Points on a hilly landscape, in no order, each with its height.
A climber steps from a point to the highest of its 4 nearest points, and stops where none of them is higher. Distance is the straight distance between rows; heights are no part of it.
j_43: [  0 -10  15  11  22  20   9 -14   8   6  -5  -2   2  -7  -1  -2  -3   5
 -16   3 -10   0  13  11   4]  (h 552)
j_301: [  9  16 -15 -13 -23  -5  17  -3 -11  -9   4 -17  -3   2  21  14  -2  -3
   3   0   7  -9   1 -12 -48]  (h 356)
j_667: [ 24  -7   0 -27 -18  14  43 -20  22 -17 -16  33  -7  10 -29 -23 -25  19
  -2  -5  18  15  18  11  11]  (h 309)
j_886: [ 12  19  -8 -10 -35   3  25 -14  -3  -9   7  -6  -1  -6  25   9  -7  -7
  -1   2   6  -3   5 -11 -48]  (h 604)
j_555: [-10 -29  -4  11  21  26 -12  -7 -29  21  17 -29   3 -37  25  14  17  -6
 -19   4 -24   0   6  31 -17]  (h 317)
j_46: [  5 -33  -7  -6   8  14  12  11  20   5  -1  28   3   2 -52 -12  -6  29
  -9  -6  -6  -4   2   2  41]  (h 429)
j_551: [-22 -25 -13   6   6  -3 -45  24 -31  18  16 -26   8 -14  25  18   8 -27
  10   6 -24   1 -10   5   3]  (h 487)
j_90: [ -5 -24  -7  16  17  -2 -19  12  -2  19   9  -5   6  -6  -7  12  -2  -9
 -10  -3 -26 -10  -8  -3  31]  (h 603)
j_676: [ -1  15 -19 -14 -35 -13   7   1 -17 -14   6 -24  -5   3  29  17   2 -13
  10   2   3  -4  -8 -14 -48]  (h 469)
j_410: [-17  14   7   6  -3  -8 -22 -10  -1  -5 -10 -11   5   6  19  -3   5 -13
   5  10  -4  16 -10  -5  -5]  (h 522)
j_189: [ -1  -7 -27   3  -5  -4 -18  22 -39   6   9 -30  -3  -6  29  27  14 -10
   5  -2  -7 -22  -2   2 -20]  (h 187)
j_344: [-11 -14   5   8  12  20 -18 -10 -23  12  14 -23   5 -29  29  11  14  -4
 -15   2 -11  14   7  17 -25]  (h 342)
j_5: [ -2  -8 -32   0   0 -12  -9  28 -27  11   3 -14   3   8  15  17   5  -7
   4   0  -2 -32 -12 -11   2]  (h 177)
j_338: [-12 -12   9  12  34   4 -19   1   4  18   7 -11  10 -17   2   2   9  -8
 -17  10 -26   4  -5  18  24]  (h 462)
j_922: [  7  -5 -18 -39 -17 -19   9   6  12 -15  -3  48 -32  17 -39 -24 -14  10
  25 -27  25  16 -10 -11  30]  (h 62)
j_792: [-11   4  16  12  31 -11 -20   5  22  12  12  10   1   5 -44  -6  -5  11
   3 -13 -16   7 -13   5  64]  (h 348)
j_934: [ -9 -13   0  15  32  -2 -24   8  12  14   4   3   8   0 -20  -5   0 -11
  -6  -3 -22   0 -14  -5  41]  (h 608)
j_336: [  7  10  21  11  14   3   7 -12  29  -7  -6  26   3  13 -33 -23  -9  15
   4  -2  13   8   8  19  41]  (h 471)
j_680: [-11  27  38  21  26  10   7 -17  35  -5   1  10   6  11  -7  -6   4  11
 -13   5   0   4   8  35  36]  (h 503)
j_828: [  0   5  21  16  39  -7 -13  -2  34  11  13   9  12  -5 -39  -4 -10  12
   2   0 -15   9 -20  20  76]  (h 422)
j_327: [ -1 -11  12   4  14  10  -3  -3   7   3 -10   1   6   4  -2  -2   4   2
  -8   0  -8  -1   3   0   7]  (h 514)
j_318: [-17  27  17  -2 -18 -16 -19  -7   4  -9 -17  -7  -5  10  18 -11   0 -20
  18   6   7  23  -5 -16 -14]  (h 567)
j_568: [ 11  31  37   2  -5   7  19 -29  24 -18 -19  23  -2  13   6 -26 -13   6
  -1   7  26  12  10  18   0]  (h 438)
j_609: [  6  17   6 -15 -16 -20  25 -13  16 -17 -26  31 -13  16  -9 -27 -20  -5
  17  -1  14  12   0  -8   2]  (h 296)
j_480: [ -6   1  -1   1  -7 -13   0   7   9   1 -20  15   1  12  -7 -10 -11  -7
   9  -4   4  -3  -4 -16  11]  (h 428)
j_22: [-25 -19  -9  11  16  -7 -49  15 -13  14  18 -21  17 -21  14   6  13 -26
   9   8 -28  11 -11   9  26]  (h 474)
j_130: [  3 -25 -11  -6   2  -3   8  12  10   5 -10  30  -8   9 -40 -11  -3  20
   0 -14  -3  -8  -6  -9  39]  (h 393)
j_623: [ 12 -12  -5 -17  -6  14  32  -5  19 -10 -13  32   0   3 -28 -16 -16  23
  -8  -5   9  -8  13   7   4]  (h 453)
j_464: [  2  11 -26 -17 -29 -17  12  17 -19  -6   3 -13  -3  11  20  17  -1 -10
  15   2   7 -19  -7 -16 -28]  (h 319)
j_375: [ -1   6  29  14  25  13  10 -21  23   3 -10  12  10  -4  -9 -16   2   9
 -18   1  -5   6  14  11   8]  (h 582)
j_491: [  5   7  -6 -20 -27 -22  22  -8   4  -9 -14  15 -19  20  -6 -12 -16 -11
  15  -6  13  -3   3 -22 -10]  (h 126)
j_490: [-10 -22 -28   8   9  -2 -29  19 -28  16  13 -23   4  -8  16  27  12 -19
  -5   0 -18 -22 -12   3   5]  (h 415)
j_122: [-13  -3  -2  -3  -3  -4 -13   7 -11   3  -2  -9   4   5   7   8   8 -15
  -3   1 -12  -7  -4 -18  -1]  (h 558)
j_950: [ 20  -1 -16  -1  -6  19   6   8 -44   4  26 -43   9 -11  28  27  20   4
 -10  -2  10 -27   6   9 -42]  (h 75)
j_124: [  2  -6 -16 -11 -13 -15  10  16   1   1 -11  19  -9  10 -16  -4 -12   7
   5  -5  11 -14  -8 -15   6]  (h 345)
j_218: [  6   7 -13 -39 -29 -28  24  -6   5 -16  -8  35 -34  18 -22 -25 -25  -4
  31 -12  22  13  -4 -19  10]  (h 186)
j_675: [  3   2 -17 -26 -22 -32  17   4   2  -7 -10  23 -19  20 -17 -11 -18  -3
  22  -7  18  -4  -3 -27   4]  (h 183)
j_120: [ 13   8  -8  -8 -21   8  14  -1 -25  -6  10 -33  -1 -14  29  18   6   1
  -3   2  10  -9   1  -7 -49]  (h 272)
j_440: [ 14   3  -2 -15 -16  -2  28 -14  16  -9 -22  20  -4   9 -17 -20 -20   5
   5  -7  14   0  12  -5  -2]  (h 219)
j_921: [ -9  22  32  13  16  19  -4 -14  20  -2 -10   2  13   0  14 -10   7   1
  -9  11   8  17   9  19   5]  (h 533)
j_753: [ -3  11  16  -1 -25  19  -6 -18 -20 -16  17 -31  -2 -28  37  12   9   3
   0  14   0  28   7  -2 -68]  (h 172)
j_644: [-10   3  16   1  -5  10 -17 -10 -18  -9   5 -21   7 -16  33   4  15  -5
  -8   7  -1  22   6   5 -37]  (h 297)
j_871: [ -9  34  27   5  -7 -14 -13  -9  20  -6 -15  19 -11  23   4 -24 -13 -14
  18  -4  16  18 -15 -16  18]  (h 357)
j_488: [  4  12 -11  -8 -25  -3  12  -8  -5  -5  -8  -9  -4   5  19  10   2  -9
   4   5   5   0   0 -19 -32]  (h 492)
j_260: [ -4  -6   9  11  40 -13 -26  10  29  16  15   4   3  -4 -41  -1  -3   6
   5  -4 -16   3 -21   2  68]  (h 343)
j_724: [-20 -12  -4   8   7  -5 -31  14  -9  13   4 -14   4   1  -3   4   9 -20
  -1   1 -19   5 -11 -16  17]  (h 602)
j_853: [-17 -21  15  13  31  15 -29  -5  -9  24  20 -22  15 -32  17   9  19  -9
  -7  10 -29  10   0  37   7]  (h 390)
j_20: [-10  19 -17 -18 -35 -17 -18   5 -24 -20   2 -26  -4   0  38  22   4 -20
  28   7   2  10 -11 -15 -49]  (h 468)
j_71: [ -4 -18  -4  10  11  13 -12  -1 -20  14   9 -20   5 -11  20  10  11  -4
 -14   5 -20  -7   5   5 -16]  (h 391)
j_896: [  7 -13 -37  -5   0  -9   4  33 -23  11   4  -7  -1   5  -7  18   1   1
   3  -1   2 -36  -3 -10  14]  (h 163)
j_557: [ 10  -3 -20  -7 -10   1  16  15 -29  -1  13 -25   3  -1  20  24  11   0
   1  -4  12 -26  -1   0 -35]  (h 195)
j_989: [-10 -33 -26  13   9  -2 -37  29 -47  20  24 -31  -1 -24  29  25  23 -22
   1   7 -13 -21  -7  21 -10]  (h 212)
j_579: [ -7  11 -16  -9 -29 -15 -11  13 -25  -9   1 -25  -4   0  26  21   6 -18
  15   0   2  -6  -8 -25 -37]  (h 359)
j_910: [ 10  13  24  -5  -1  -1  11 -14  31 -17 -15  41 -10  20 -35 -26 -14  17
  11 -14  23  18   4  12  32]  (h 472)
j_469: [-14 -26 -16  11  24  -1 -27  11 -17  15  13 -18   6 -17  10  13   9 -16
  -6   1 -30  -7  -4  10  21]  (h 544)
j_561: [  9   0  11   1   7  12  15 -19  27  -9 -16  20   4   2 -14 -18  -6  14
 -15  -2   4   7  15   3   3]  (h 577)
j_759: [ -8  17 -17 -16 -29 -24   3  -4 -10 -11 -11  -6 -10  15  17  11   0 -17
  14   1   9  -8  -8 -33 -21]  (h 344)
j_905: [-21 -16  -4  11  13  10 -31   4 -16  18   8 -19   7 -20  27  11  19 -15
  -4   8 -20  16   0   9  -5]  (h 318)
j_53: [  9  26  38  11  12   8   8 -18  42  -7 -17  25   1  13 -13 -21  -6  10
  -4   1  15  10   5  22  30]  (h 477)
j_236: [ -1  21   5  -6 -30   8  -5 -20 -13 -22  19 -23   2 -15  39  17   7  -6
   9   9  -1  19  -1  -5 -73]  (h 196)
j_766: [-12  22  -1  -6 -32 -16 -19  -3  -6 -12  -7 -12  -1   1  24   1   0 -23
  20   7   5  19  -7 -29 -29]  (h 641)
j_179: [ 14  12 -14 -24 -32  -3  38 -18   5 -18   2   3  -6   3   5   7 -15  -3
   3  -2  16  -6   8 -14 -39]  (h 135)
j_843: [  0  25 -35 -29 -28 -28  20  14 -13 -18   5 -12 -10  11  17  19  -3 -12
  19  -3  17 -18  -4 -27 -37]  (h 253)
j_41: [ -3 -27 -16  11  12  13 -21  17 -46  16  27 -37   2 -32  35  27  17 -14
   1   3 -11 -10   0  24 -15]  (h 260)
j_199: [ -3   1 -26  -3 -14  -9  -9  20 -33  -9  10 -36   4  -3  34  28  10 -13
  14  -2  -1 -15  -6  -8 -33]  (h 220)
j_581: [ -6  -4   8   2  20  -8 -12  10  27  -2  -3  23  -4  10 -51 -15 -11  18
   7 -10  -2   6  -9  -6  61]  (h 475)
j_326: [  7   0   0   0  -6  21  10 -11 -14  -2  -1 -17   4 -13  23  18   9   9
 -14   5   1  -1   4   0 -51]  (h 182)
j_707: [  2  46  36   9  -6   4   0 -30  24 -18 -15   8   0   7  25 -18  -4 -14
  -1   8  22  25   6   1  -5]  (h 352)
j_92: [ -6  -6  -1   6   8  23  -6 -10 -19   3   9 -25   6 -18  26  12  14   0
 -19   9  -9   6   9   7 -31]  (h 329)
j_83: [ -3   7  -8  -7 -23  -1  -8   6 -20 -12   5 -27   3  -8  32  14   9 -10
   6   8   1  12  -1 -10 -51]  (h 636)
j_224: [  2  -8   4  10  22  -2  -2   4  23   3 -10  17   2   6 -24  -8  -4   9
  -3  -1 -10  -5  -2   4  35]  (h 513)
j_192: [ 22  29 -18 -20 -34 -11  29   0 -18 -22  32 -28   2  -3  25  26   1  -3
   6  -3   9 -14  -2 -11 -70]  (h 711)
j_993: [  9 -37 -15  -2  21  21  25   9  16   4  -4  22   4 -10 -47   0  -2  31
 -19  -2 -12  -7  12  16  38]  (h 389)
j_170: [-12   2  16  23  43  -2 -11  -1  18  15   7  -4   8  -3 -15  -2   7  -2
  -8  10 -24   4  -4  18  54]  (h 473)
j_715: [ 10  35  44   6  -2  -2  19 -28  29 -19 -19  38  -6  29  -8 -27 -20   9
   8  -4  36  14  14  23  21]  (h 423)
j_904: [  3  -5  19  15  35  -1  -4   1  28  17   5   8  10  -4 -35  -9   2  11
 -13   4 -16   3  -4  19  58]  (h 530)
j_798: [ 25  21  -8 -14 -20   6  33  -9 -12  -6   7 -22   3   0  22  17   1   5
  -3   1  11 -10   5  -5 -59]  (h 249)
j_570: [  6  12  15   1  -9  22  12 -18  12  -7 -10  -3   8  -6  21  -8   4   4
 -14   9   5   9  17   6 -18]  (h 425)
j_54: [  8   6  -2 -26 -20 -21  21 -14  18 -12 -13  39 -26  18 -31 -29 -26   2
  18 -16  23  13   8 -14  14]  (h 314)
j_67: [ -8  -2  24  17  42  15  -6  -9  22  12   9  -9  10 -13  -2  -3  15   6
 -19  16 -23   5   6  42  30]  (h 509)
j_839: [-12   4  12   6  17 -13 -19   4  22  10   0  17   5  16 -22 -11  -5  -3
   3 -10  -9   3  -9  -3  38]  (h 572)
j_322: [ 12  11   7 -12 -16  -9  18 -13  12 -11 -15  13  -8  14  -5 -12 -12  -1
   6  -1  11   5   9 -16 -13]  (h 190)
j_608: [-13  22  23   5  -6   4 -18 -11   9  -3 -10   0   2   5  21 -11   5 -13
   7  12   3  24   5  -2  -5]  (h 511)
j_131: [ 10 -20  -6 -15   0  12  24   3  22  -5  -9  37  -4   6 -38 -17  -7  28
  -5  -9  10   8   1   9  25]  (h 437)
j_782: [  7  21 -30 -15 -33 -20   1  15 -30 -18  16 -38  -4  -6  33  26   2 -16
  21   6   3 -18  -7 -10 -51]  (h 94)
j_893: [ -4 -20 -29   4   5  -2 -11  28 -23  18   9 -16   2  -1   7  20   8 -12
  -4   1 -14 -37 -10   2   6]  (h 315)
j_757: [  3  -5 -16   3 -11   0  -3   7 -19   1  -2 -22  -3  -1  22  17   8  -7
   4   4  -4 -11   1 -13 -27]  (h 609)
j_880: [  6 -19 -39   4   4 -11   2  37 -16  13  11  -3   8   5 -16  15   0   7
  -6  -4   1 -40  -5  -8  20]  (h 123)
j_331: [  5 -16  -1  -7   7 -15 -13  10  16  -3   0  34 -18  17 -59 -21  -8  15
  14 -23  10   6 -15 -13  58]  (h 418)
j_935: [  1 -17 -23   9   8  13  -7  14 -28   9  13 -27  -2 -16  26  23  21 -11
 -11   3 -12 -14  -1  10 -23]  (h 302)
j_630: [ 15  11  17   1  -3  15  19 -24  20  -9 -18  18   5   6  -7 -17  -9   6
 -16   1   8   4  19   6  -5]  (h 546)
j_984: [  5   5   7 -10 -14 -16   8  -9  17 -16 -11  32 -16  19 -23 -28 -23   6
  10  -8  11   5   4 -12  19]  (h 431)
j_498: [ 13  -5 -13 -17 -17  -5  26  -2   5  -6 -15  20  -1   8 -11  -9 -15  10
   2  -6  15  -6   2 -14 -11]  (h 308)
j_625: [-20 -11  -3  10  -2 -11 -42   8 -21   8   7 -14   4  -7  18   5   5 -23
  14   1 -18   9  -9 -12  -5]  (h 571)
j_965: [ -6  -7   7  12  23  15   0  -9   2  11   2 -10  11 -11  12   5  12   6
 -26   4 -15   2  10  11  -5]  (h 508)
j_863: [ -9  -7   4  10  -6  11 -17  -5 -26   1   6 -29   8 -20  30  20  11  -8
   2  13  -4  21   2   2 -40]  (h 294)
j_679: [ 12  -1  -3  -6 -14  22  11  -7 -35  -4  22 -42   3 -14  37  26  16   6
 -10   9   5   1  -1  -2 -60]  (h 149)
j_908: [  5 -20  -1  16  29  13  11  -1   9  11  -2   7   9  -7 -18  -2   5   9
 -20   6 -21  -6   8  11  24]  (h 486)
j_699: [ 14 -11  -7   1  -4  11  24  -1   1   7  -8   3   7   2   0   2   1  11
 -14  -2   2 -16  15  -7 -14]  (h 444)
j_975: [ 18   2  -6 -23 -24  12  47 -17  14 -15  -9  25  -5   3  -8  -9 -19  13
  -3  -6  19  -3  16  -7 -22]  (h 79)
j_437: [ 10  -1 -10  -1  -7  13  21   2 -23   2   5 -25  -1  -5  19  15  12   3
 -10  -4   3 -17   4  -2 -36]  (h 366)
j_416: [-15  -5   7  14  13 -16 -23   6  12  12   1   5  -1  11 -19 -14  -5  -6
   5  -7  -9  -3 -15 -15  40]  (h 605)
j_747: [ 10 -12 -13   6   9  24   6   3 -40  16  17 -35   2 -21  27  22  18   7
 -19  -1   1 -16   0  10 -34]  (h 188)
j_566: [  2 -18   5  16  30   5   6   1  25   7   1  16   9 -11 -43  -9  -4  28
 -16   3 -13   2   2  17  50]  (h 612)
j_441: [ -5 -16   1  11  12  -5  -7  13   8  10  -7  12  -3  -5 -26   1  -6   2
  -5  -5 -13  -3  -9 -10  39]  (h 566)
j_493: [ -1  -3 -20 -15 -15 -23  10  12  -1   1  -7  18 -15  14 -11   2 -12  -4
  10  -9  12 -13  -5 -27   2]  (h 282)
j_242: [  8  14  20 -20 -11  -9  15 -15  23 -16 -21  45 -19  18 -30 -32 -26  10
  23 -12  21  26  -3   6  31]  (h 420)
j_452: [-16  14  21   9   9  -8 -20   2  14   7 -10   4  -1  13   0 -11   1 -11
   8  -1  -9  13  -4  -3  13]  (h 500)
j_256: [ 13  16   4  -7 -26  13  11 -17  -9 -20  12 -26   2 -12  34  15  -2  -2
  -4   9   9  10   4 -10 -65]  (h 270)
j_848: [ -2  34  24  -3 -14  -8  -2 -22  18 -13 -18  16   0  13   1 -22  -5 -11
  13   9  19  20   2  -5  -9]  (h 424)
j_648: [  4   1  13   8   3  21  15 -18   2  -1  -7   3   4  -7  13  -6   3   1
 -22   8  -3  -5  14  -1 -21]  (h 379)
j_678: [ 21  15  17 -15  -9   8  29 -20  25 -20 -20  33 -10  13 -23 -33 -21  19
   8  -2  27  17  15  12  13]  (h 201)
j_686: [-13  18  10  -4 -21 -20  -9   3  10  -1 -15  10  -8  13   1 -15  -6 -19
  19  -4   2  16  -7 -26   1]  (h 465)
j_56: [  4 -26 -12  -4  12  -6  -9  13   8   1   5  29  -1   7 -57  -7 -11  24
   1 -16  -6  -2 -10  -8  55]  (h 365)
j_107: [  0  -2  17  11  21  -3  -4   1  23   6  -3  17   5   4 -37 -16 -11  15
  -3  -2  -2   3  -3  11  41]  (h 458)
j_154: [  6  25  12  -8 -25  11  13 -25  -5 -18  -1 -15  -4 -10  31   1  -2  -5
  -1  10   8  11   6  -7 -54]  (h 202)
j_45: [  3 -21 -22   6  21  14   1   8 -21  20   1 -13   5 -13   8  21   8  -4
 -20  -1 -19 -21   3  11   0]  (h 281)
j_564: [-14   0  -3  -3  -5 -20 -15   9   0   2 -10   7  -2  10   1  -3  -1 -15
   5  -3  -7  -3  -4 -24  13]  (h 496)
j_9: [  0  12  25   2   6 -17  -1  -5  25  -8 -11  32  -8  21 -32 -23 -15  11
  16  -9  20  14  -8  -8  38]  (h 581)
j_35: [ 10 -27 -13   3  18  13  16   9   6  10  -1  14   5  -4 -29   2   1  19
 -19  -2 -12 -18   3   2  20]  (h 483)
j_894: [ -3 -16 -15   9   3   2 -18  15 -19   9   3 -15   5  -6  21  13  12  -7
  -5   5 -17 -11  -1  -2  -3]  (h 467)
j_157: [ 12  22   9 -10 -26   9  20 -32   9 -15  -5  -6   0  -1  18  -5 -11  -5
  -7   6   7  11  13  -8 -47]  (h 154)
j_821: [  6  -3 -28 -14 -11 -10  18  21 -17   0   1  -5   0  13   2  12   0   0
   7  -3   9 -26   3  -9 -11]  (h 180)
j_811: [  3   3 -10  -4 -20   6  16  -5  -7   3   0  -7   3  -4  15  11   7  -2
  -5   8  -2  -8  11 -10 -30]  (h 796)
j_808: [  7 -22 -19   2   5  -7  -5  10  -5  16  -2  17  -4  11 -30  -2  -9  11
   9  -8  -4 -14  -8 -21  31]  (h 300)
j_985: [-14   1  -5   2 -13   0 -17   4 -17  -5  -1 -20   1  -5  35  14  14 -17
   3   8  -9   5  -6 -10 -26]  (h 559)
j_726: [ -7   3  22  19  28  11  -4 -11  29   3  -4   8  13   1  -9 -10  11   8
 -15   8  -8   2   3  21  27]  (h 549)
j_200: [-11   6  21   8  11  14 -18 -16   2   2   3 -11  12 -14  24  -3  17  -7
  -8   8  -7  20   5  19  -8]  (h 464)
j_823: [  5 -23 -24  11  10  15  -8  24 -40  19  25 -29   7 -18  25  24  23  -2
 -16   0  -5 -26  -2  16 -12]  (h 193)
j_312: [  3  -8  -8  -4  -1   2  13  -3   7   2 -13  23   0  10 -19  -8 -12  15
  -3  -1   3  -6   5  -6   2]  (h 396)
j_290: [-11  -4  11  13  24  10 -11   0  12   9  -2 -11  11  -9   7  -6   7  -8
 -14   7 -15   9   1  11  12]  (h 466)
j_582: [  6 -16   2   7  17  14  19  -1  15   9  -7  10   5  -7 -17  -4  -1  14
 -23  -3  -9 -14  14   4  13]  (h 518)
j_712: [-16   4  26   9  38  15 -11 -12  12  12   7  -7  14 -20  20   2  16  -1
 -19  17 -13  11   8  36  21]  (h 476)
j_511: [ -5  16  14  -5  -3 -27  -7  -5  13 -10  -7  26  -8  19 -18 -17 -18  -2
  16 -13  11  13  -8 -17  18]  (h 426)
j_274: [-12  -8  -2  15  16 -10 -27  12  -1  16   1  -2   0   1 -10   3  -2 -11
  -2  -4 -22  -5 -17 -11  38]  (h 627)
j_519: [-11  -6  -9   4   1  -1 -21  11 -25   2   4 -20   3  -2  22  21  17 -15
  -2   6  -8   1  -8   0 -19]  (h 510)
j_962: [  0  11  40  21  40   2   7 -10  44   3   6  13   5  -1 -30  -1   6  21
  -5   2  -8  -1  -7  44  63]  (h 446)
j_937: [ 15 -18  -6   1   6  20  23  -2 -11  15   3 -11   3 -10   7  17   3  12
 -20  -2   3 -25  15   2 -20]  (h 350)
j_303: [  1  33  27  -2   0 -25  -8 -13  29 -10 -13  38 -28  30 -22 -32 -21   7
  34 -17  35  23  -9  -4  40]  (h 507)
j_777: [-23   9  -1  -2 -28 -16 -40   2 -19 -14   1 -28   1  -9  35  12   8 -19
  21   8  -1  24  -3 -12 -41]  (h 583)
j_891: [  1 -29 -20  -3   5 -13  -5  21   3   8   6  20  -5   8 -41   1  -6  12
   6 -13  -1 -10 -14 -21  47]  (h 324)
j_598: [ 12  -7   6 -13 -11  -4  17 -10  20 -12 -13  39 -11  11 -40 -30 -17  15
  13 -11  14  13   1  -3  21]  (h 399)
j_202: [ 12 -15 -18   2   4  13  19  17 -22  10   5 -13   4  -3   8  16   7   7
 -12  -6   1 -33   4   2 -16]  (h 245)
j_30: [-17 -10 -13  10  -2  11 -25  10 -37   7  19 -30   5 -24  29  15  18 -19
  13   6 -11   9   0  10 -28]  (h 299)
j_62: [ 11 -12 -36   5   2  -9 -15  42 -44   6  23 -34   5  -3  26  31  16 -12
   9   2   2 -40 -11   3 -13]  (h 3)
j_973: [ 12 -12   8  -3   8  16  24  -9  24  -6 -15  31   0   8 -30 -19 -11  28
 -16  -1   6   1  10  12  19]  (h 524)
j_877: [ -5 -32 -12   4  16  21 -13  13 -42  22  26 -40   8 -37  29  24  21  -6
 -14   2 -10  -8   1  29 -25]  (h 289)
j_308: [  0  12  16   6  15 -17 -14   1  26  -4  -4  28  -6  19 -45 -20 -16  12
   7 -12  10   8 -16   1  47]  (h 532)
j_713: [-10  18  26   7  -5  24 -14 -17   0  -9   5 -21  11 -20  34  -2  10  -5
  -1  16   4  33  16   9 -41]  (h 263)
j_412: [  6 -15 -23   1   3  -8   4  22 -11  13   0  -6   5   4   1  10   1  -1
  -4   3  -3 -26  -3  -9  -4]  (h 238)
j_207: [-14  13   5   1 -18  -7 -25  -6 -14 -11  -1 -23   5 -11  30   5  13 -19
  18  13  -4  24  -1  -7 -39]  (h 592)
j_654: [ 14  -6 -28  -1  -1   0   8  32 -37  11  14 -29   7  -7  20  27  16  -2
  -2   0   5 -32   1   7 -28]  (h 50)
j_238: [  7 -19  -9  -1   3  21  30  -5   8   3  -7  10   0  -4 -14   0  -2  20
 -19  -2   3 -13  15   7 -10]  (h 485)
j_339: [ -6 -22  -6   6  12   1  -3   8  -8  16   2  -3   5   4  -2   6  10  -6
 -14  -4 -14  -9   4   0   5]  (h 538)
j_790: [  6  31 -26 -23 -36 -24  19  12 -12 -22  20 -26  -6   6  25  24   1 -16
  17   5  13 -19  -3 -13 -47]  (h 191)
j_60: [  0 -17  -9   3   5   2  11  12   7   6  -6  20   1   4 -26  -5  -7  23
 -10  -2  -4  -8   6  -2  18]  (h 442)
j_693: [  3  -6  15  17  29  -8  -4   6  32  12   3  17   0   0 -44  -6 -11  14
  -5  -9 -11   6  -7  12  64]  (h 427)
j_264: [  4 -24 -24 -20  -6  -3   6  18   9  -5  -4  37 -13   6 -46 -13  -8  20
   2 -24  11   4 -14  -8  37]  (h 341)
j_554: [-20 -28   0  15  16  10 -38   9 -35  19  31 -31   6 -42  25  13  16 -22
  -1  11 -19  10   0  31 -15]  (h 279)
j_64: [  6  21 -26 -29 -33 -22  32   7  -3 -10   4   4 -10   7   5  12 -12  -4
  21   2  14 -19   1 -15 -28]  (h 184)
j_681: [ -3 -15   2  -8   6  -6   2   6  22  -2  -6  30  -2  12 -41 -17 -11  26
   2 -12   1   8  -1   1  37]  (h 406)
j_81: [  8 -13   4   4  12  12  13   0  18   1  -5  21   4  -1 -36 -17  -6  24
 -19  -3  -5  -4   7   8  24]  (h 481)
j_397: [  5 -19  -8  12  19  27   9   4 -23  20   8 -21  -2 -21  10  17  10   7
 -25   1  -9 -17   9  19 -15]  (h 243)
j_783: [ -5  14  21  17  14  -8  -9  -4  16   7  -9  16   4  11 -10 -18   5  -7
  -6   3   4   3  -4  -2  18]  (h 553)
j_646: [-19  17  21   6   2 -23 -29  -1   7  -2  -6   4   3  14   3 -11   6 -19
  10   3   2  19 -10 -13  21]  (h 470)
j_684: [  7  30  28   2  -8 -12  16 -23  22 -17 -23  29  -5  26 -16 -34 -20   3
  13  -1  25  18  -4   3  14]  (h 387)
j_914: [ 13  20 -15 -12 -28   5  12  -6 -24 -16  17 -31   5  -4  37  24  10  -5
   4   1   1  -4   1  -9 -67]  (h 447)
j_217: [  5  29  29  10   2 -15  -9  -6  22  -5 -15  28 -11  26 -25 -21 -10   1
  16  -5  28  12  -5   3  37]  (h 575)
j_857: [  5  25  20  -4 -21  11  12 -25   9 -17  -3  -8   1  -6  26  -9   1  -7
   0  12   2  20  10  -4 -36]  (h 303)
j_969: [  5  22  31  11   5  -2   1 -11  37  -5 -14  34  -3  19 -27 -24 -10  11
   9  -9  17  10  -1  15  38]  (h 521)
j_899: [ -1  14  22  11   3   5   6  -9  19  -2 -13  11  -3  11   2 -16  -3   3
  -4   2  -2   8  11   1   1]  (h 651)
j_829: [-11  -4  17  11   8  28 -16 -16 -16   2  13 -28   9 -24  31   7  14   1
 -12  15  -8  18  13  24 -40]  (h 321)
j_187: [  0   5  10  -7  -4 -16  -3   4  21  -4 -11  29 -11  21 -30 -25 -22   9
  15 -12  10   9 -12 -14  34]  (h 523)

Call two points neighbours if one is among the 4 nearest of the other. Go from one point of each pair to the other, from neighbour to neighbour, staying as high as possible. Name the lowest point that can't be avoided.
j_766, j_566 -> j_81
j_886, j_766 -> j_488
j_83, j_9 -> j_53
j_811, j_83 -> j_985
j_766, j_83 -> j_207
j_899, j_274 -> j_783

For each start below, name the point where the climber stops.
j_312 -> j_899
j_218 -> j_9
j_712 -> j_899
j_493 -> j_274
j_975 -> j_899
j_715 -> j_9
j_46 -> j_899
j_675 -> j_274
